Points on a hilly landscape, in no order, each with its height.
From any point a ball takes the steepest step (drop divided by distance) to one of its 2 nearest points. It stops when none of these is lower. Distance is the straight distance between rows; heights are no part of it.
K126 height 4.00: [136 103 106  94 101  93 135  83 131  92 121  64 103 103  98  92 116 102
 120  68 127  82 135 105 101 112 111  87  87 135  67  69  91  68  70  73
  98 119 100 109 106  97  88  74  98  99  67 108  98  92 122]
K345 height 6.48: [128  71  97 110 106 113 156 116 125  85 101 143  94  99 116 119  70  94
  69  66 110 124  87 104  78  99 103  81  94  93  58  81  79  98  73 100
 113 124 149 104 106  47  84  90  62  79 118 107 109  64 119]
K561 height 4.88: [ 51  93 131 115 101 129  73  91  75 112  89 131  94  73  82  82  93 108
  93 142 104 123  50 104 155  81  77  91  76  92 107 108 117 127 111 145
 113 111 100 115  90  77 134 116  92  85 114 119  93 108  91]
K875 height 6.28: [ 67  47  84  69 130 156 100 120  64  46  77 104  89 117  95  94 107 132
  58  78  56  87  92  82 111  57  69  98 123 117 102 106 136 102 120 103
 117 127  83  81 118 105  64 102  74  72  97 112 100  37  55]
K464 height 4.64: [ 90 108  99  70 117 106  94 105  72  82  88 115  86  80  91  86 107 129
  76  97  92 135  55  98  88  88  95  98 126 112  81  90 124  96 114 106
  99 120 123  86 113  91  94 106  93 108 103 126 108  68  98]
K128 height 7.62: [121 119  79 105  84 101 114 104 106 108 130  67 111 116 116 137 109  72
 131 106 116  80 159  95 100 103 112 118  92 107 144 110  90 119  96  78
 103  80  97 111  70 114 104  88 115  91  73  72 106 135  83]
K167 height 7.52: [109 108  94 121  89 107 122  95  88 137 138  97 134 120 117 139  90  64
 129 121 103 104 148 101  94  77  88 133  59  94 127 133  59 149  86  98
 117  70  97 130  61 105 108  98 108  96  89  66  86 137  78]
K404 height 4.48: [140 121  98 110  87  76 132  90 128  99 131  82 129 122 114 122  93  81
 137  75 133  81 138 110  97 105  99 114  87 107  98  76  56  84  84  79
 103 100 102 112  95 103 102  67 110 101  72  70  89  87 108]
K225 height 6.61: [ 72 104  97  72 107 107  60  90  98  92 110  64  88  94  91 111 125 120
 118 123 113  59 105 104 139 115  91 116  72  73 151  94 118  84 134  92
  94  92  67 103 113 123 107 103 121  85  96 100 104 118  89]
K681 height 4.26: [ 80  94  94 160  83 110 105 109 100 129 105 124 108 100 116 144  51  30
  94 139 100 111 120 106 107 101 114 105  96  79 122 142  85 150  71 131
 119  83 102 119  59  72 120 112  96  80 133  72 115 134 103]
K880 height 7.21: [ 99 103  94 116  75  98 105 109  61 107  89  79 110 121  91 105 103  71
  98  98  68  77 135  78  77  72  79 122 134 146  97 113  92 144  68 103
  96 109  69  93  60 135  95  98 102 102  80  73 106  99  79]
K426 height 6.85: [ 96  90  98  73 115 115 125 101  95  87 111 108  85 122  98 101 113 127
 102  75 100  84 106 101 110  85  81 116  72 110  98  83  87  90  89  89
 117 119 100 114 111  93  96  89 105  83  82 100  98  58  89]
K779 height 3.85: [104 116 128 116  92  72 105  78 124 116  95  98 103 102  82  88  86  80
 134 101 130  83 120  92 119 116 106 102  87 112  86  94  86  78  99 114
  94 107  82 110 108  97 120 106 116 102  91 100 100  99 111]
K104 height 4.20: [117 108 131  98 100 106 104  68  87 107  80  95 101  75  67  50 124 108
  98  94 103 110 109  71 122  70  95  89 136 151  45  82 123  99  94 114
  93 134  92  85 102 114  95 108 100 121  53 127  97 100 107]
K165 height 4.55: [123  71 112 121 104 113 146  92 132 110  86  97 112  91  84  94  76  70
 104  83 117  91 137  88 122  99 107  85  91 119  47  97  89  97  77 111
 108 118  90 115 103  75  99 121  67  89  84 114 102  89 109]
K536 height 3.84: [133 146  77 131  52  54  85 103 108 113 106  54 107  85 119  95 115  70
 101 112 104 109 119 106  62 135 134  85 151 118 112 101 121 107 102  85
  89  65 113  67  79 122  93  87 127 140 113  90 100 175 124]
K655 height 5.97: [ 76  64 108  97 149 121  80 104 132 111  89 137  89 115  90 100  63 115
 131 114 106  78  89 102 144 139  95 101  53  24 129 129  95  78 128 130
 104  80  81 128 127  88 114 129 105  75 124 116  78 106  88]
K709 height 4.96: [ 67 138 121 100  86  86  82  83  70 100 105  98 101 114  93  91 109  87
 121 114 115  71 104 101 122  76  86 123  92 131 108  89  92 112  87 113
 101 123  80 110  81 119 133  91 128 107  90  77  95  88  91]
K43 height 3.75: [ 85 135 108 124  81  51  74 107 102  92  96 119  99 107 104 116  84  88
  99 107 119 103  68 121  93 133 108 107 101  79 118  94  82  93  90 109
  97 103 110 103 102  99 114 104 120 102 133  82 112 103 113]
K538 height 5.57: [ 83  93  93  61 125  98  69  99  87  74  93  68  91  98  87  80 130 139
  89  99  91  80 102  94 111  98  87 107 127 109 111 101 145  64 134  81
  88  95  70  63 120 145  79  95 102 104  87 109 100  96  92]
K723 height 7.19: [129  97  92  97  98 119 142 108  99  76 111  80  88  87 104  93  97  90
  62  82 102 123 102 101  73  92 125  52 115 131  65  68 113 115  66  87
 108 121 138  91  83  87  68  71  74  87  85 122 121  89 112]
K560 height 4.16: [ 74 112 106 113  89 101  73 103  61  92  84 108  91  81  91  91 100  96
  69 119  86 117  68  92  95  81  86 106 139 122  92 104 124 129  97 115
  88 110  95  80  83 108 101 112  94 100 109 104 115  99  92]
K293 height 6.06: [ 55 135 107  79  89  79  84 100  56  66  70 130  91 135 101  84 111 131
  81  71  78  97  56 104  75  65  75 118 121 130  66  82  86 105  69 121
 113 149  99  87 108 100  83  78 108 103 103  82  88  22  87]
K755 height 4.91: [ 93  51 102  84 138 158 126 103 109 112  91 138 105 100  84  96  81 112
  87  90  97 106 100  90 144  81  95  92  46  81  81 107  85 109 104 115
 127 106 103 140 110  58 110 132  67  78  97 122  87  77  92]
K348 height 7.25: [129 103  65  64 129 109 100 109  93  94 126 103  88  84 114  96 130 139
  90  93  87 135  88 101  79 106 106  92 104  82 121 102 111  80 141  68
 100  81 148  89 119  91  92 112  98 109  96 128 110 110  90]
K507 height 6.67: [ 88 109 122  96  87 109 105  93  85  94  87 138  91  84  90  92  90 112
  86 102 110 107  62 102 110  61  93  92  85 122  46  64  93 123  61 120
 112 143 117 107  90  61 103  96  74  90 105 108  99  59 111]
K320 height 5.47: [108  48 116 109 152 135 113  92 153 129  82 122 102  76  83  77  66 112
 112  94 117 111 102  87 145 120 102  78  70  58  65 129  98  68 119 122
  97  90  96 121 142  75 108 142  65  97 105 133  88 106 115]
K711 height 7.49: [131  86  65  71 130 107 104 115  80  85  99  85  99  79  96  78 120 119
  64  93  74 137  97  90  67 107 115  80 145 112 102  96 139  82 129  67
  92  86 134  67 106 121  84 112  76 116  94 121 115 115  85]
K2 height 5.41: [122  75  81  77 135 132 135 104 110 129 127 165 114 119 114  93  96 136
 104  73 108 144  91 107  81  83  87 121  42  65  92 120  64 113 107  98
 119  85 155 140 108  69 110 118  83 101 103 112  79  96  82]
K587 height 5.14: [ 92 111  93  75  95  65  78 103  89  69  89  62  99 126  97  84 118 118
 101  68  87  72 112 101  70 109 103 113 135 129  96  92 122  55 102  81
  90 109  59  63 128 149  73  81 121 114  82  88 104  81 109]
K480 height 4.36: [117 138  91 119  61  29  68 108 114  88  88  74 109  98 111 101  98  70
 108  91 104  98  99 118  71 158 129  89 144  99 122  97 111  69 100  88
  72  85  97  71 115 129  90  92 133 123 134  74 111 138 133]
K864 height 6.59: [ 80  68  93  58 134 165 122 109  80  73 107 104  79 113  88  91 119 119
  81  74  78  85 112  89 124  59  77 100  72 121  90  82 118 111  97  97
 127 124 100 102 107  93  84 100  85  77  77 117 102  54  69]
K86 height 6.90: [ 70 114 120 102  67 111  94  94  63 105 106 101  86  71  91  98  88  76
  76 120 108  94  76 103 109  47  98  92  87 141  61  82 112 166  41 121
 105 136 119 110  45  81 105  89  86  75 103 107 101  83 107]
K168 height 3.98: [116 131 106  67 101  76  96  98  86  93 104 115  88  93 103  72 121 137
  97  70 105 137  62 115  78  95  94 105 100 119  73  78 105  77 101  87
  89 120 129  92 123  92  96  90 115 132  86 114 108  78 124]
K846 height 3.27: [113 110  90 140  66  89  74  98  87 127  94  76 103  83  96  88 114  67
 101 134  90 102 132  84  73 121 116 106 157 126 112 110 122 126  99 106
  85  83  79  74  70 121 118  98 110 130 108  96 107 163 109]
K185 height 7.51: [147 108  85 152  82  76 152 107 145 104 121 114 118  92 139 141  62  62
 112  83 130 133 116 124  65 111 110  97  86  94  84 113  59 105  76  85
 114  80 146 110  91  73  75  87  82 100 116  80  93 113 121]
K329 height 6.57: [139 135  96  94  87  88  96  77 129 109 135  69  78  29  95  89 126 122
 104 124 130 124  80 114 119 119 131  65  86  92 101  87 134  83 116  67
  93  91 142  91 102  80 112 101 100 123 100 137 104 170 137]
K365 height 3.79: [ 79  99  76  87 109  92  69 119  61  86  91  94  99 139  89  99 125 124
  85 115  58  77 113  84  75  98  84 130 133  99 147 137 107 114 145  87
  82  74  56  78  97 151  95 118 117 107 103  79 110  99  58]
K758 height 3.32: [ 61 116 107  86  68 116  71  92  72  69 102  46  70  86  90 106 116 118
  85 131 117  50  77 112 120  69 121  80  83 132  95  51 141 134  75  76
  82 109 101  92  69 108  87  56 103  90  94 109 103 100 118]
K727 height 4.73: [ 75  81  57  52 114 117  83 131  81  39 110  91  75 127 113 124 121 133
  64  87  80  87  71 102  69  96 101 100 118  92 138  83 122  80 123  70
  97 108 100  75 113 108  65  85 101  83 113  96 115  66  84]
K29 height 6.33: [ 88  79  87  91 120 135  80  97  82 125  96  98 110 116  82 101 109  96
 112 109  79  89 134  78 135  88  94 114  79  90 141 133  91 127 122 101
 106  71  67 120  88 118 123 129 113  90  93 103  99 117  66]
K973 height 3.63: [121 136 136 107  82  75 113  71  86 120  96 106 109  96  80  62 113 100
 122  91 121 117 104  95 101  76  86 108 113 149  46  84  85 103  77 113
  91 132 103 106  93 113 112  98 110 133  63 102  85  83 108]
K954 height 6.84: [117  70 108 102  95 126 141 113 106  72  89 116  84  78  95 104  78  95
  53  77  97 116  71 100  81  89 117  41 107 114  38  53 112 105  62 103
 106 131 147  92 100  45  65  80  49  81 106 131 118  65 126]
K808 height 3.72: [ 79  89 111 103 101 124  73  86  59 115  78 102 104  93  73  72 113 100
  91 121  66 109 106  74 114  63  72 109 129 128  91 125 124 137 114 122
  94 100  62  80  85 119 115 127  94 112  79 110 104 109  81]
K409 height 4.24: [ 89  97  53  55 116  92  69 135  62  64 108  95  98 140 112 111 138 147
  76  82  63  91  87 102  59 103 102 127 121  94 139 119 107  85 146  68
  76  80  88  80 118 132  82 104 118 107 114  84 111  79  68]
K374 height 3.37: [ 64  59  81  83 135 123  71 109  72  77  85  84  93 114  98  99 123 136
  88 114  68  74  89  88 121  93  77 122 128  90 146 130 137  90 149  96
  91  83  54  80 114 140  86 114 110  92 109 100  97  87  53]
K465 height 4.59: [109  88 130 104 117 122  99  71 102 120  91  90  98  50  74  61 109 107
  97 119 112 117 100  81 148  87  92  78 105 119  66 102 131  82 108 111
  97 113  96  89 108  93 116 118  82 110  76 140 102 120 110]
K376 height 6.30: [130 160  77 105  58  84  86  81 101 116 143  73  90  54 109 113 125  95
 102 126 129 131  92 117  97 110 128  86 101 114 113  99 116 118  99  78
  94  87 137 100  77  82 112  90 119 127  95 113  96 170 127]
K252 height 5.20: [ 70 128 103  88  94  94  68  77  80 106 109 102 107 133  77  96 115 105
 145 118 109  63 130  96 126  98  82 136  86  92 146 112  89 105 123 125
  89  99  56 121 100 120 135 114 149 102  77  81  88 105  67]
K315 height 4.76: [126 119  98 102  89  69 108 104 128 104 127 122 121 144 125 117  90  97
 148  65 127  89 124 120  87 121  93 139  73  71 119 100  46  72  98  92
  93  89 106 121 116  97 114  88 126 115 106  70  78  81 104]
K532 height 7.50: [137  96  69  86 107  97 123 113 116  80 114  64  91  85 110 100 109  93
  81  80  97 118 110 102  79 119 132  64 124 117  92  83 124  84  91  58
 112  95 135  77  98  99  74  81  80 101  86 121 110 121 108]
K600 height 5.07: [164 110  87  96 102  67 131 102 138 103 128 122 119 121 139 110 115 109
 127  60 130 129 113 129  64 128 104 116  86  77 115 107  61  67  99  71
  94  73 141 112 121  96  93  92 111 121 105  94  89 107 109]
K768 height 4.04: [ 86 121 106 157  81  77  96 106 103 104  93 130  94  97 114 126  63  57
  92 123 115 116  80 104  98 119 110 100 115  84 119 117  87 125  87 136
  93  93 119 103  81  84 123 120  95  93 141  75 120 120 111]
K511 height 7.35: [141 102  94 129  98  68 126 104 137 110 104 109  95  84 116 106  76  78
  99  85 125 128 101 109  86 129 121  89 104  96  81  96  83  85  91  89
  97  92 132  93 116  78  91 107  94  99 120 103 102 108 131]
K466 height 5.65: [ 74  77 135  95  96  81  93 104 124  81  95  70  75  54 112 111  98 132
  98 130 102  70  37 113 130 141 112  69 113  65 111  72 135  51 120  93
  84  92  81  64 134 111  81  75 106  86 130 116 104 106 127]
K39 height 6.92: [ 95 147  98  72  90  65  36 108  79  86 113 108 101 114 108  93 128 139
 105 102 107 114  72 125  96 137  90 136  95  62 143 107 103  69 136 104
  67  80  98  96 130 121 113 118 150 124 109  96 108 115  95]
K736 height 7.15: [147 111  99  90 104  70 115  84 150 105 113  91  85  67 108  82 102 114
 103  78 120 130  94 110  85 136 124  77 102  92  79  79 108  49 115  76
  94  89 136  88 146  88  94 103  99 121 108 128 111 121 140]
K540 height 4.47: [ 85  80  93 126 113 121 103 113 122 115 100 128  97  95 108 137  57  61
  95 122 109 104 104 104 126 110 106  95  60  65 119 124  82 121  92 113
 117  90 113 133  77  65 118 120  83  66 132  89  99 115  99]
K316 height 7.06: [122 126  77  63 106  81  70  98  76 106 119 120  94  97 111 101 129 141
  98 113  94 148  74 109  76 127  97 117 101  52 142 115  98  94 146  87
  75  58 134 102 122 104 107 130 127 120 115 121 105 124  91]
K601 height 5.94: [ 62  83  91  67 116 116  74 103  63  51  84  79  81 110  91  82 120 151
  55  97  80  90  74  92 100  65  75 110 130 130  98  90 150  96 126  91
  92 126  70  78 116 132  69  90  93 101  93 112 103  62  73]
K811 height 3.00: [133 116 127 110  95  61 137  77 114 113  91 125 123 129  99  70 100  98
 140  61 117 109 115  97  72  96  79 118 115 132  42  89  63  72  80 116
  95 117 100  99 130 112  97  82 106 129  76  95  80  62 114]
K702 height 4.05: [116  92 119 149  86  82  99  98 113 142  59 103 110 114  72  86  98  65
 115 106  44  96 148  65  66 117  90 108 142  87 100 117  86 109 124 116
  90  90  47  90 106 123  95 127 101 121  93  94 102 114  93]
K85 height 4.62: [122 116 101  84  96  72 108  96  99  80 108  84 112 131  98  76 117 112
 127  54 105  95 120 104  73 101  92 107 118 139  73  74  92  68  76  79
  94 118  96  87 116 123  83  71 115 120  66  87  98  68 110]
K629 height 7.71: [111 121  84 125  82  77 111 110 126 104 122  89 101  96 123 144  79  60
 115 111 118  85 121 102 103 121 119 105  87  85 123 102  83 107  84  87
 106  85 109 112  79  93 106  94 104  82 110  73 106 121 110]
K339 height 4.93: [133 117  94  61 130  98  92  85 111 118 124 106 107 116 103  74 131 135
 132  82 109 100 129 100 100 119  94 121  85  75 112 110  90  59 131  83
  88  77  94 114 141 124 103 116 126 113  77 123 101 110  99]
K34 height 7.70: [130  71 113 108 131 114 116  97 106 148  68 121 129 130  68  64 111 101
 109  90  44 115 150  66  82  98  89 120  95  84  88 129  70 110 122 105
 109  80  65 122 116 116 103 138  89 126  76 114  90  99  76]
K638 height 4.46: [ 64 156 122  86  52  49  52  92  70  79  76  69  94 112  97  91 121 120
  99  98 116  83  44 133  78  88 109  88  81 135  77  55 119  95  65  95
  84 135  92  92  93 106 105  57 131 120  99  70  98  82 134]
K317 height 5.13: [ 45 111 134 121  89 104  75  99  73  89  94 134  78  67  93 110  82 117
  71 149 115 117   8 122 124  94  90  92  87  79 105  87 108 128  96 141
 100 117 120  98  88  64 128 101  88  86 144 102 111  99 103]
K941 height 4.31: [125  77 112 135 102  84 134 105 133 127  67 118 120 136  96 112  72  55
 113  90  65  88 152  75  72 111 102 111 127  79 102 125  59  95 104 109
 100  86  60 104 117 118  94 113 101  98  98  80 104  87  91]
K385 height 5.50: [ 17 122 144 117  87 102  58  70  57  88  68 139 100 119  80  78  89 115
  88 120 100  90  54 116 143  70  65 118 110 102  97  94  99 125  97 161
 114 135  69 104  98 105 125 108 111  86 117  91  94  71  70]
K960 height 6.47: [ 83  71  80  91 114 140  68  97 103 112 114  53 110  95 100 105 111  94
 115 131  98  69 133  86 148 113 103  98  95  80 165 129 132 104 131  91
  98  66  64 107  87 122 124 106 109  92  91 101 104 147  77]
K628 height 3.91: [ 64 131 123  85  77  74  63  91  90  71  96  59  81  99  88 106 126 119
 104 121 118  59  76 119 116 106 112  97  79 108  97  60 122  94  90  99
  96 117  74  91  92 108 107  66 126 102 107  92 107  85 120]
K769 height 7.43: [102  84 105 128  82 122 120 101  84 146 106  98 145 112 103 122  84  43
 105 123  63  97 160  84  98  60  83 118  83 108 105 136  65 162  79 117
 117  86  72 121  49 106 110 105  96  99  88  72  97 115  81]
K646 height 5.32: [ 18 107 150 151  77  92  67  91  80  81  71 141  91  92  94  94  79  91
  82 148 110  98  34 132 126  96  84 104 114  88 109  97  93 118  91 169
 103 131  89  99  89  83 141 110 103  75 144  89 103  93  99]
K683 height 2.64: [100  81 115 124  89  98  76  93  84 110  73  65 104  76  87  69 105  68
  90 126  76  83 120  73 100 109 100  80 178 131  86 108 142  97 105 112
  87  95  60  57  88 136 100 104  91 122  95 108  91 134 105]
K218 height 5.27: [ 79  85 113  96  89  88  91 110 110  66  82  56  83  72  96  91 101 108
  87 103  98  69  66 104 105 120 116  64 133 107  87  65 147  68  91  88
  94 115  89  59 110 116  74  72  96  87 112 114 101  91 125]
K622 height 6.14: [129  69  71 106 122 132 160 124 111 107 110 155 112 107 126 128  73  82
  71  84  97 147 100  98  69  89  96  86  88  71  83 127  73 107  97  93
 118  90 159 114 106  49  80 118  57  85 114 111 107  80  95]
K33 height 5.86: [115  75  64  97 129 134 125 138 104 118  98 141 108  85 113 125  79  87
  77 105  78 156  88  92  78  97 110  91  95  57 121 140  92 123 119  98
 107  56 150 107  92  78  96 139  73  98 128 110 123 111  81]
K833 height 5.22: [ 96  46 109 101 141 135 125  95 148 110  75 145 101 119  83  84  64 108
 108  71 107  84 121  77 135  93  92  93  65  76  54 108  85  72  98 120
 117 116  89 123 138  65 102 134  67  78  94 113  81  67 107]
K572 height 7.63: [118 121 102 168  62  52 122 111 124 102 102 110 119  97 130 151  60  34
 109  96 119 111 106 124  72 106 119 100 109 114  88 110  61 122  54 109
 115  96 123 108  64  85  77  73 103  90 137  57  95 103 118]
K719 height 5.84: [ 80  48 122  98 123 123  98 111 153  92  91 113  77  81 110 124  70 121
 114 125 112  63  65 109 142 154 107  79  67  15 127 104 105  53 135 112
 109  75  88 108 141  83  93 105  98  63 132 114  89 105 116]
K446 height 5.66: [122  98  62  82 129 118 118 118 108 126 132 146 107 113 123 135  89 103
 100  96 103 129  95 109  91 105 103 113  53  46 134 133  77 117 115  89
 115  69 139 135 101  73 106 124  89  88 120  96  95 107  77]
K837 height 5.75: [ 50 109 111  78 109 101  80  92  56  89  74 134  88 119  88  87 108 127
  88  91  81 108  66  97 118  56  72 128 102 120  84  91 107 117 101 129
 117 134  89  98 105 105 103 102 108  97 102  96  88  49  69]
K214 height 4.61: [106  87 102  66 143 107  96  96 126  95 103 108  85 102  98  89 116 141
 109  80 107  90  92  99 113 131  91 110  84  61 112  96 114  51 131  96
 100  90 100  96 145  93 102 102 115  95 106 123 102  91 115]
K357 height 7.56: [136  79  92 102 109 124 121  96  89 130  75  91 123 102  80  80 120  84
  93 102  55 115 150  69  85  81  93 102 122 123  86 118 100 122 109  92
 112  92  82  94  91 117  97 120  84 120  60 102 107 117  76]
K966 height 5.09: [ 94  73  88 104 119 122 145  99 124 122 130 173 106 131 126 117  74 111
 107  65 117 108  97 104  99  84  85 126  34  71  88 115  37 103  79 104
 123  99 139 144  95  67 106  99  62  86 112  82  67  80  90]
K806 height 3.71: [127 102 113 161  66  90 104 107 102 151  71 103 117  93  89  93 100  54
  95 122  63 121 140  77  64 101  96 109 139 119  92 122  97 136 101 121
 100  88  80  87  77 106 111 116  93 136 100  89 112 135 105]
K911 height 4.94: [140  69  98 124 103 110 170  91 167  97 106  75 112 105 105 118  70  59
 104  72 133  72 173  92 107 116 121  67  91 117  69  93  74  70  81  91
 109 112  92 106 107  80  88  88  65  85  76 100  94  97 108]
K159 height 5.26: [150 109  77  72 116  87 117 103 101 104 131 109 117 132 114  85 143 138
 122  66 105 127 119 105  62 104  89 128 101  93 113 103  71  79 112  67
  90  78 126  96 128 118  90  95 125 141  78 109 100  96  97]
K295 height 3.38: [106  81 106  93 109  99 109 102 115  86  92  73  97 100  95 104  93  84
 114  91 112  62 133  89 117 110 109  96 115 119  93  88 106  77  95  87
 104 111  77  94 104 115  96  91  97  80  75 101 108  86 106]
K314 height 6.03: [105 137  74 124  61  75  80 111 113 103 121  71  86  53 124 120  96  71
  79 132 119 124  70 128  89 127 134  64 122 102 128  96 130 127  90  91
  93  79 138  81  68  85 100  91 103 109 137 103 103 166 128]
K790 height 5.63: [ 98 146  90 117  49  65  85 101 106  87  94  63  88  66 114 106  95  78
  84 102 123 112  59 126  70 107 139  60 114 127  89  68 121 119  70  86
  92 102 136  81  76  90  87  63 111 101 123 100 103 128 143]
K141 height 6.77: [ 82 146 102  50  93  99  43  95  85  82 120  92  91 110 101 102 144 163
 109 104 114  84  76 121 133 116  94 133  57  61 132  83 114  69 132  92
  92 104  88 103 124 111 110  90 148 108  95 105  95 110  99]
K78 height 6.07: [ 93  59  99  97 147 133  93  96 129 135  80 128 119 122  75  89  66 100
 131 105  90  93 117  85 136 113 110 110  56  51 119 146  77 105 120 124
 101  71  73 150 112  94 116 151  97  93 102 108  76 117  75]
K618 height 5.67: [111  39 123 116 149 110 105 100 152 111  85 102  90  70 105  91  65 107
 115 102 101  93  94  85 136 145 104  68  98  45 104 117 118  42 129 108
  93  80  78  93 146 100  93 119  78  81 129 131  94 108 117]
K259 height 3.21: [ 77  65 109 113  89 141  65  91  73 116  83  56 106  81  87  67 120  87
  96 142  70  76 127  79 133  79  82  96 157 140 106 125 149 121 115 110
  89  92  40  77  77 131 122 100  88 129  80 109  94 134  88]
K455 height 7.14: [106 116 105  92  86 128 117  86  68 121 136  88 107  69 100  94 111  87
  86 122 113 131 105  99 102  43  92  92  80 152  72  96 100 155  60  92
 111 130 131 111  45  82 110  89  89  96  69 108 107 115 100]
K917 height 5.25: [143  85  96 119 111  87 149  83 161 115 121  77 122 118 117 111  75  71
 137  68 136  76 172  91  90 130 112  96  93  92  86 101  56  55 114  92
  95  96  97 122 124  91  96  97  94 102  79  83  87  95 104]
K275 height 4.75: [ 90  67  94 119 124 114 122 113 145 117 101 158  89 121 116 131  52  92
 107  89 119  81  92  99 110 120 111 102  40  49 102 106  59  87  97 104
 117  94 130 140 110  56 106 115  70  74 131  89  81  83 114]
K381 height 7.73: [115  96  94 150  71  90 130 113 134 104 111  86 120 103 125 154  54  27
 118 106 116  71 159 109  90 104 119  97 112 114 103 110  68 122  61 107
 116  97  94 106  66  87  82  83  95  83 105  66 102 109 113]
K778 height 5.21: [ 89  62  65  69 114 128 126 143 106  44 109 107  75 124 124 131  99 103
  68  61  72  87  89  95  65 114 106  91 122  86 123  85  97  80  90  74
 114 111 121  90 113  85  65  74  91  72 115 103 128  54  98]
K725 height 4.03: [ 85 135  84  73  79 101  78  92  67  71 121  46  90  94 100  92 142 114
  91 103 107  85  98 105  99  79 114  95  91 147 108  76 122 125  84  64
  88 119 105  97  64 123  87  71 116 108  65  97 100 103 103]
K58 height 4.63: [ 85 140 100  95  68  69  84  89  63  82 109  66 117 121 103  94 121  90
 118  86 112  81 100 104  82  75  95 116 110 155  84  80  97 125  60  89
  91 123  82 100  60 138  97  64 118 100  70  66  92  77  96]
K801 height 6.87: [148 109 102  67 106 101 113  85 137  86 128  60  73  45  99  86 122 137
  85  94 109 114  81 117 106 129 130  49  90  81  85  60 136  54 120  60
  92  88 146  78 128  81  86  86  79 110 103 147 112 136 142]
K918 height 7.33: [ 88  91 100 136  66 117  89 110  68 142  95  79 109 127  94 110 104  46
 100 132  47  83 155  79  80  77  77 132 117 119 129 133  91 159  95 119
 103  89  50 100  56 126 120 106 106 109  87  67 102 120  81]
K64 height 5.36: [ 72 117 105 127  77  87  74  98  90 118  97 102 114 135  82 107  93  68
 128 136  90  70 136  95 100 116  93 127 110  85 155 123  75 126 113 136
  86  81  60 113  77 122 140 113 129 104 101  71 103 124  84]
K783 height 4.19: [ 99  91 121 118 105 108 108  82 103 117  84 111 110  84  75  89  84  83
 112 115 112 106 102  87 136  81  97  96  89 109  78 108  95 112  89 124
 109 111  88 115  93  83 117 116  87  94  97 108  96 101 102]
K674 height 3.78: [ 77  69  85  80 128 108  68 113  84  87  93  99  93  86 107  97 108 139
  79 128  70 112  53  98 103 113  86 103 128  55 150 132 135  82 153 105
  79  75  89  79 116 116  94 118 102  92 120 114 112 107  63]
K467 height 5.08: [101 148 116  94  50  54  81  99  96  84  89  73  88  94 103 108 103 112
  93  88 118 113  49 138  66 100 135  59  76 121  64  49 115  97  59  75
  89 111 129  95  96  91 105  52 122 114 106  83 107  90 148]
K313 height 7.37: [125  96  97  95 104 128 128 100  76 111 107  85 119  78  96  83 122  98
  80  95  87 134 119  85  89  68  96  88 115 143  72 109  98 130  86  87
 112 108 120  97  75 102  94 104  81 107  67 113 109 111  85]
K3 height 7.05: [114 101  97  93 105 109 125  99  75 100 106 103 115 127 102 102 109  96
 122  81  87  84 131  89  90  68  80 123  98 132  99  99  78 120  83  90
 108 107  84 114  87 119  95  92 104  89  67  78  93  70  69]
K52 height 6.19: [ 81  83 103 101 127 134 111  97  98 139 108 122 127 127  85 102  84  80
 132 102  84  89 134  88 127  84  94 126  41  78 124 138  58 128 100 119
 112  86  78 156  79 100 123 129 103  95  86  83  79 118  59]
K766 height 4.82: [ 84 114 102 108  71  54  78 111 108  69  69  71  93  90  98  98  83  81
 104  87 106  77  82 108  72 130 127  80 140 117  87  77 121  67  83  90
  75 106  83  67 107 130  76  73 114  95 124  79 104  93 127]
K700 height 6.40: [ 71 123 131  88  73  82 102 101  81  70  69 116  87 112  95  91  96 123
  86  75  98  84  56 112  95  58  95  90  94 132  39  41  90 108  46 117
 111 153 104  87  99  78  95  60  90  92 108  92  90  25 116]
K124 height 3.26: [104 140  97  89  93  76  91  99  77 103 117 120  96  91 113 103 107 115
 103 104 114 133  64 117  88  94  98 108  91 105 102  89  83 108  93  95
  92 107 139 111  94  89 117 101 114 114 101  97  95 100 105]
K706 height 4.21: [ 69  84 105  62 130 105  72 106  99  78  98 100  78  84 110 100 117 156
  89 106  94  95  45 113 108 119  80 103 101  60 124  97 132  62 150 107
  95  96  90  76 141 109  88  96 110  92 121 122 102  84 103]
K636 height 4.58: [ 75  80 101  85 133 138  98 104  98 109  98 114  90  83  87 105  94 110
  88 114 103 111  77  95 143  91  89  99  70  66 124 107 115 108 120 104
 119  89 104 121 101  80 112 117  89  79 114 111  97  91  91]

Call two points neighbours if one is among the 2 nearest of the other. Go from one point of each pair to the other, from neighbour to neighbour, staying as low as possible. Name the highest point that can't be avoided.
K124 and K374: K466
K636 and K124: K532
K758 and K811: K918
K683 and K124: K464
K295 and K374: K159
K811 and K295: K465

For each start below, name every point that the ball comes to, in order.
K711: K348 > K316 > K39 > K141 > K225 > K960 > K29 > K52 > K78 > K655 > K719 > K618 > K320 > K833 > K755 > K636
K572: K185 > K511 > K736 > K801 > K329 > K376 > K314 > K790 > K467 > K638 > K628 > K758
K345: K622 > K33 > K446 > K2 > K966 > K275 > K540 > K681 > K768 > K43 > K124
K313: K455 > K86 > K507 > K700 > K293 > K837 > K385 > K646 > K317 > K561 > K636
